Points on a hilly landscape, in no order, each with its height.
From any point a climber takes the steepest step (rise divided by distance) to one of its 3 nearest points. It stops when none of these is higher. Distance is the straight distance between rows; heights are no part of it.
j699 (h 5.78): [ -1  -3  12  12  -7   9   3  -1   0 -11]
j658 (h 5.86): [-11  18 -59 -23   3 -17  19  -2  -5  12]
j842 (h 5.27): [  3 -17  10  17  -3   9   5   5   0 -13]
j716 (h 6.60): [ 2 -1  4 -2  7 -2 -8 12  3  7]
j467 (h 5.47): [ -2  11 -15  -7   8 -10   5   7   6  10]
j274 (h 3.73): [ -4  25   7  -5  -5  -4 -10  -3  10   3]
j931 (h 5.59): [  4 -15 -16  -8  21  -7   3  22  -2  18]
j193 (h 2.05): [ 15 -22   2 -19  25  -8 -17  22   0  34]
j285 (h 0.53): [  6  -1  24  -5   0   0 -24  12   0   8]
j481 (h 1.48): [ 11 -10  41   0 -14  13 -31  14 -13  -4]
j702 (h 1.70): [  5   3  27   2  -7   6 -20   8   0  -2]
j485 (h 0.80): [  7   9  39  -4 -13  12 -37   6  -9  -1]
j668 (h 2.13): [ 14 -27  -5 -16  25  -6 -10  25  -2  28]
j776 (h 5.80): [ -1  -3 -28 -18  20 -12   7  17  -1  24]
j268 (h 6.19): [ -1  -3 -17  -9  15  -9   4  13   0  14]
j652 (h 0.49): [  9   4  36 -10  -7   4 -39  11  -6  11]
j63 (h 6.23): [ -9  15 -19   6  -3  -4  21 -23   6 -10]
j780 (h 6.50): [-11  22 -36 -14   4 -16  11  -7   1   9]
j114 (h 4.97): [ -8  27  15   2 -15  -1  -8 -20   8  -6]
j869 (h 5.99): [-11  25  -7   6 -12  -5  14 -38   8 -15]
j986 (h 5.90): [  0  -2  30  20 -21  22  -4 -14  -6 -24]
j624 (h 6.16): [-10  15 -11   8 -11   1  23 -43   6 -20]
j170 (h 0.52): [ 10 -17  41  10 -21  22 -27   8 -22 -16]
j435 (h 2.27): [ 10 -32  13   9   6   5  -4  20  -4   0]
j940 (h 1.06): [  2  10  19 -11   0  -3 -19   9   3  11]
j307 (h 0.46): [ 10 -16  23   1  -3   7 -15  15  -6  -1]
j408 (h 5.67): [ -8   1 -34  11  -1  -1  37 -24   2 -18]
j171 (h 5.73): [-11  36 -26 -10  -4 -17   9 -23   7   2]
j866 (h 4.28): [ -7  -6 -39  -5   9  -7  24   6  -3   4]
j405 (h 4.91): [ -8  22 -10  -6  -1 -10   0  -8   9   2]
j488 (h 4.51): [  6 -17  28  16 -10  15  -8   7  -8 -16]
j526 (h 5.61): [ -7  18   4   9 -11   1   7 -26   7 -15]
j714 (h 4.86): [ -4  -3 -12   9   2  -2  15   2   4  -7]
j257 (h 3.15): [  2  -1  34   7 -15  14 -18   1  -7 -12]
j476 (h 5.49): [-10  20  13  10 -18  12  15 -44   6 -25]
j85 (h 4.40): [ -9  -5 -51   2   3  -4  36  -6  -3  -9]
j44 (h 2.65): [  4   4  12 -14  10  -7 -19  16   4  20]
j264 (h 6.69): [ -2  -2  21  18 -15  13  -2  -7   0 -19]
j32 (h 5.79): [ -7   8   8  17 -17  11  17 -32   6 -22]
j444 (h 5.24): [-10   9 -53 -10   4 -11  27  -5  -6   2]
j116 (h 5.56): [ -8  14 -16  -1   1  -8  11  -7   6  -1]
j536 (h 4.12): [ -3 -17 -33   6   9  -2  26   7  -2  -4]
j246 (h 1.04): [ 15 -16  24 -13  10   0 -27  19  -3  20]
j976 (h 3.93): [-3 10 12  5 -7  2 -7 -2  4  0]
j541 (h 2.93): [ 10 -33   1   9  14   4   6  20  -4   1]
j190 (h 2.44): [ 12 -21   0  -7  17  -2  -6  19   2  16]
j474 (h 5.38): [ -3  11  20  10 -15  10  -6 -13   3 -13]
j672 (h 5.32): [-10  -1 -38   7  -1  -3  32 -14   0 -13]
j349 (h 6.30): [-11  37   1   0 -14  -5   4 -37   9  -9]
j531 (h 3.01): [ 10 -27   3   2  15  -2  -1  21  -2  10]
j430 (h 1.72): [ 13 -15  12 -15  17  -7 -19  18  -1  24]
j367 (h 4.21): [  9 -27 -12   1  18   0   7  24  -2  10]
j74 (h 4.03): [  5 -14   2   3   8  -1   0  14  -3   4]

For each start below, name the point where the climber stops.
j866 => j780
j526 => j349
j274 => j63
j976 => j264
j541 => j268
j531 => j268
j307 => j716
j32 => j63
j485 => j264
j481 => j264

Call two points neighbours if one is among the 3 nearest of the other. Go from one point of each pair to the other, from neighbour to neighbour, staying as high as possible. Name the lowest point that can't be avoided.
j780 and j349 => j116
j780 and j268 => j467
j349 and j264 => j114
j349 and j63 => j869
